Each row is a point on a tangle of strands that fork, close into loops and nearly touch. The rows are in no order.
Points whose rows are less than 87 apart are linked; no others are.
Z431: [-11   1  14   3  -4  24  32  33  -7 -41 -21  10  29 -21 -23 -14  14  21
  20  12]
Z309: [-18  14   5 -10 -31  50   7 -20  11  32  25  -2  28   4  -3  12 -20   7
 -39 -36]
Z981: [-22  13 -39  -7  16 -14 -16 -48   3  18  19 -48  -9   3  -1 -47  10 -30
  12  25]
Z259: [ -7 -41   9  19 -17 -15  20 -15  -7  -8  -6 -21  48  19  30  25  44 -31
 -20  20]
Z871: [ 14 -20  29  10  -1  -2  -1   2   6   4  15 -29  23  17   2  12  37 -25
 -20  31]
Z922: [-34  -6 -10  13  22   5   1  12  24  27  12  25  34  52  22  -1  30  34
   1  40]
Z970: [ 13  -2 -13  -6   3  25   0  -7  -3 -16   4 -41   9 -44   2 -13  -9   1
   2  -4]
Z122: [  5   6 -27 -27 -11  59  16 -18  11  26  27   7  17  16  22 -13 -10  20
 -32 -31]
Z146: [-31  -9  -2  18   2   9 -19  30   8  19  19  -3  17 -27  19 -33 -25  -9
 -34  38]
Z736: [-25  -1  24  37 -29 -34  13 -17 -12  20  11 -25   0  44  -9 -15  -2  -5
 -20  40]
Z207: [  1 -57   0 -17  -2  22  54  45  -2  24   3   5   7  37 -10  28  -3  -9
   8   5]
Z775: [ 21   0  33 -16   1  -9  29 -10  25 -41   5  55  12  -4 -39  22  10 -18
  52 -11]
Z798: [ 26  28   8 -14  24 -31  14   4 -16 -14   5 -11   0  16  43  12  20  22
 -21  36]
Z463: [ 23 -17  57   9   6 -39  13  19 -17   5  -3  -1 -32  22  -3  37 -19 -29
  -4  26]
Z157: [ -7 -25  33   1 -26   1  19  -7   1 -41  -8  34  21 -18 -35  15   9 -14
  71 -24]
Z30: [-18  13 -40 -12  10 -14 -11  -6  24  -3 -32  -4  19 -22  42 -21  -8  -3
  -3  20]
Z162: [-19  -3  -7 -31  16   9 -19 -26   3   3  -8   7 -10 -16 -22  -6 -23 -13
  49 -17]
Z281: [-29 -19  16   4  24  -8  12  49 -17 -21 -34   1  22 -12  -6  -5   1 -13
  10  37]
Z895: [  9  18  53   0  26 -32 -42 -39  13 -22  14  15  -8  -6 -15  25  -2 -16
  36 -37]
Z119: [ 10   1  -1 -15  -8 -21  31   3 -41  21  -1 -26 -40  51   7  15  -1  -3
  -6   8]
Z10: [ -5 -17 -10  19 -11   6 -29  11  14  -1  12  -4 -14 -77 -22  -8 -32 -14
 -10 -37]
Z737: [ 29  30 -21  -2  43  12   0  11 -18 -15  -1 -23 -20 -12  26 -28 -29  11
 -40  11]
Z133: [  0   1  -5   0  -8  11   0 -15 -12  17   9  -3   6  71  14  11  53  23
  -9   3]
Z114: [ 11  17  30 -34 -51 -26 -10 -15  -5  -5 -22  28  -2  -1  -9  18  10 -13
  20 -12]
Z725: [  6  -5  22   0 -57  31   6  10  -9  18  -7 -13 -11  41  -1  20   4  28
   0 -15]
Z103: [ -7 -14  -4   8 -64 -22  -4 -25  30 -14   0  21  -7 -56   3   2 -18  14
  68 -23]
Z819: [  5  21 -13 -11  33 -11   5   5 -11   7  21 -24 -18   5  35 -22 -16  23
 -16  45]
Z668: [ 31  16   4   0   9 -12   3 -24 -14 -39 -38 -34 -22   5  -9  28  10 -12
  16 -19]
Z248: [ 26  -1   7  36  25  34 -18  13  -5  -1  32  -4  16   9  25 -16   4  24
 -49  20]
Z421: [  7  12   5 -25   6  -2  19 -13  22  28  -8   0 -15  64 -30  42  21   4
  24 -20]
Z471: [ -9 -49   5 -17  -2  24  50  25 -28   5  16   4  35  19  21  11  14   0
  -9  19]
Z97: [-37  43   9  55 -22 -37 -13 -23 -11  17  -6 -19  -5  26   6 -16 -15  15
 -28  24]
Z864: [ 12 -56  20 -13   4  13  24  16 -12  20   7   1 -32  26 -20  18 -30 -18
  29   3]
Z845: [ 37 -26 -40  10  30   6   5 -16 -21 -12  -3   2  -2  33  44 -21  24  -8
 -29  11]
Z271: [-10  -4  52  22  -8  -5 -10  22  -4 -22 -29 -11   8   3 -28  32  15  10
  26  10]
Z41: [-26  15   6  14  -6 -16 -68 -23  36  23   5  -1 -24 -36  -9   3 -21   8
  35 -18]
Z870: [ -4   3  49  40 -23 -30  -6   7 -24  11  -8 -14 -26  36 -20  21  -8 -18
 -13  18]
Z695: [-26  27  -5  39   5 -29 -15 -11 -31   0  -7  -4  17  20  37 -11  12   3
 -42  23]
Z398: [  7 -10  30  31  16  -4 -14  36   8 -18 -12 -18   9  -9 -21   7  24 -21
 -13  28]
Z235: [ -5 -23 -33  26 -29  11  -7  30   1 -21   7  -8   2 -66  21 -29  22  33
 -28 -28]
Z57: [ -7  -8   2 -41 -16  -7  26 -17 -56  35  14 -15 -28  34 -21  15 -18 -37
   9 -17]
Z94: [ 47  32  29 -13  -7  13  23  29 -19 -13   3   9 -20  -1  -5   1 -24  26
 -36  -5]
Z65: [ -9  13 -27  67  23 -25 -34 -25 -35 -16  -6  11  12  17  28 -27  34  20
 -29  22]
Z470: [-29 -10 -31 -42   6 -14 -11 -26  12  23  -1 -20  11 -11  -2 -26  12 -49
  26  31]
Z605: [ 19  28 -25  25  -6  -9 -18 -19   1 -29 -36 -56 -17 -15  10  13  22  23
  -4 -35]
Z319: [ -4 -45  -9 -14 -18  10   1 -21 -16  31  -1 -17 -32  21 -14  -1 -20 -49
  25 -10]
Z401: [-22   7 -27  28 -14   1 -11  33  15 -26 -35  18  23 -47  10 -20   9  22
 -16 -18]
Z363: [ 17  32 -10 -42   6  15  56  16  -9  -1  45  22  10 -24  -3 -16 -28  22
 -22   4]
Z584: [ 18  34   4 -22  25 -23   4 -17   2 -29 -24 -27   2   8   5  17  23  -1
   9  13]
Z947: [-31  12   2  -1  11 -37 -42   3 -11 -18 -26  -1  -7 -56 -17  -7   0 -22
  33   9]
Z546: [ -7   0  -2  47 -16  -8 -41  -8  19  12  14 -28  12  -2  30  -3  43  23
 -26  12]
Z393: [-12  24 -39   0   5 -14  -4  15   6 -36 -42   6  25 -40  42 -26  15  33
  -1   9]
Z706: [ 17  -2  12  -4   8  30 -22  33  35  15  28   9  14 -12  18 -27  -6   9
 -33  33]
Z937: [ 22   2   5 -53  12  11  32   2 -11   3  39   7 -11 -30 -16  -4 -45  -8
   5  -5]
Z856: [-21   9  20 -28 -14  27   3   6  17  47  33  25  12  11 -21  16 -24   1
 -16  -7]
Z37: [ 13 -17 -24  47  26   5 -38 -19 -30 -21  -1  16  31 -14  26  -1  54  19
 -22   6]
Z340: [ 40 -31 -36   8  32  30  -5 -27 -34 -22  15  13  26  -6  33 -15  38  -2
 -28  -7]
Z13: [-17 -11 -32  11 -13  27   2  11  -4 -18  16 -28  16 -79  -6 -33  -2   7
  -9 -25]
Z310: [-11 -15  51  39   8   4 -30   3 -16 -15 -15   7 -13  19 -34  31  -6  -6
  25 -33]
Z129: [  1 -27 -12  10  16 -20 -40   0  37  -4  12  -8 -10 -83 -10   1 -19 -39
   6 -11]
Z407: [  8  13  54  -6 -19 -29 -41 -16 -10   1   5  -5  -5 -11 -28  32  19 -27
   7 -13]
Z650: [ 17 -25  24 -14  34  -4   7 -11  16   9  20  13 -22  16 -20  39 -30  -7
  34 -14]
Z597: [-54   9 -36  -5  15   4  12  -1 -22  32  -8  16   3  41 -24 -41  -1 -43
 -18   4]
Z358: [ 41  -5  15  30 -19 -17  -4  32  -5 -46 -40 -23 -14 -29   9  13  13  11
 -10  -3]
Z382: [ -1  14  19   4 -24   4   9  11 -36   3 -25 -11 -20  38  -6  17   2   3
 -11 -11]
Z258: [-25  14 -23 -43   9  37  17   7 -41  21  15  -1  -5  15 -15 -16  -7   6
   1 -19]
Z200: [-42  17 -31  29 -25 -22 -51 -18  24  27  20 -39 -14 -28   3 -19  44  16
 -18  -6]
Z368: [ 25  -9 -38  -3  -6  31   4 -22   1  17   8 -19   1  10  39 -12 -23 -16
 -59 -28]
Z492: [ 18  -1  10 -12  35 -19  11   6  29  26  12  18 -29  45 -35  48  -5  26
  52 -15]
Z88: [-28  39 -13   1 -24 -17 -71  -6  21  29  12 -14 -18 -43  -9 -14  12   5
  -4  -9]
Z784: [ 29 -10 -46 -24  31  15  37 -12   5   5   5 -10  -9  25  33  -4  -7   0
 -28  -6]
Z707: [ 58  -1  16  36  -8  -6  17  18  24 -66 -31  11 -10 -38  -4   7 -17   8
  15   0]
Z529: [ 14 -15  -8 -61  10  12   5  14  -7   1  19  29 -26 -35 -13 -37 -45 -28
  29   4]
Z805: [ 48  35  17 -14 -21  21  43  16  -9 -35  27  22   3 -17 -10 -24  -9  12
 -25   5]
Z729: [  1  14  12 -13   8 -28  -6 -12  40 -18 -29  41  -4 -20   5  22 -38   0
  24   1]
Z770: [  6 -11 -15  47  -4  -7 -29 -24  11   7  -8  -9   6  59  29  -8  56  23
  -8  28]
Z190: [-36   0 -45 -41  35  -6  11   3  10  11 -18   1  18  -8  24 -28 -12 -22
  14  30]
Z422: [  2  -5  20 -34 -24  12  29  29  24  47  37  41   2  15 -23  37 -25  23
  15 -11]
Z572: [-26 -22  19   1 -67 -18   9 -22  11 -10 -18  26  24 -42 -13  29   3 -10
  43 -35]
Z960: [-26   7  10 -28  15 -35 -43 -21 -16 -19 -13  14 -11 -36  -8 -11 -10 -23
  62 -21]
Z204: [-16   2 -30  -6  38  26  14  21   1  33  23  37  31  50  18   2  23  42
 -16   7]
Z329: [-16  23  -5 -18  11  -4  16  10  12   5 -25  35   0  -3   4  15 -43  16
   2  -4]
Z277: [ 10   9  11 -21  -4  19  49  12  34 -31   6  26  23  -3 -39   7  22  13
  39  13]
Z427: [  8 -28  -4  -2 -13  17  30   6   4 -13 -16  -7  35   1  39  11   9   5
 -16   8]
Z701: [-36  -9 -23  36   2  12 -15   3   6  20  -6 -15  14 -11  -7 -28 -16 -22
 -26   3]
Z302: [-29   8 -26 -20  29  16  21  19 -48  32  15   6 -16  30 -37 -23  -8 -29
 -14  -4]
Z53: [ 56  -8  40 -14  -2  -9  20  26 -18 -17   1   8 -32  -6  -6  18 -23  -9
  -8   9]
Z964: [ 10  12 -36 -24  23  51  26   0  12   3  23  22  24  17  18 -14   6  53
 -12 -16]
Z762: [ 38  -2  22  23  20 -12   1   5  56 -48 -23  32  -8 -28  -6  11 -35  13
  35  -7]
Z512: [ -6  23  35   5  25 -37 -67 -30  23   7  16  17 -35  -5  11  -1 -30  -4
  33 -13]
Z307: [ 27  -1  -8  36 -23 -18 -26   3  16 -24 -40 -34 -43 -29  -3  16  10  25
   9 -32]
Z165: [-29   4 -27  38  16  -8   2  -5  16  20 -14  18   2  32 -29 -51 -26 -38
 -40  16]
Z152: [-13  18 -10  -3  -8  14  -4 -33  13  27  -6 -16   5  68 -13  10  47 -14
  -6 -14]
Z835: [-15   6 -13 -24   4  27  10 -12 -20  -4 -10 -10   5 -10 -28  -5  -8 -13
  14 -31]
Z616: [ 19 -17  17 -33 -53  23  34  25   7  38  16  12 -12  40   3  22  -5  35
   2  -4]

A fork is a point with three links, a tip a point with one. Leave the first point through the second and follow the links. Name the first fork or tip that comes.
Z407 / Z895 -> Z864
Z835 / Z258 -> Z248
Z870 / Z463 -> Z529
Z737 / Z819 -> Z329

A tip is a point with one link. Name the tips that can be reached along the links from each point below, in the order of the rows.
Z407 -> Z922, Z114, Z103, Z310, Z529
Z701 -> Z981, Z248, Z947, Z129
Z707 -> Z737, Z329
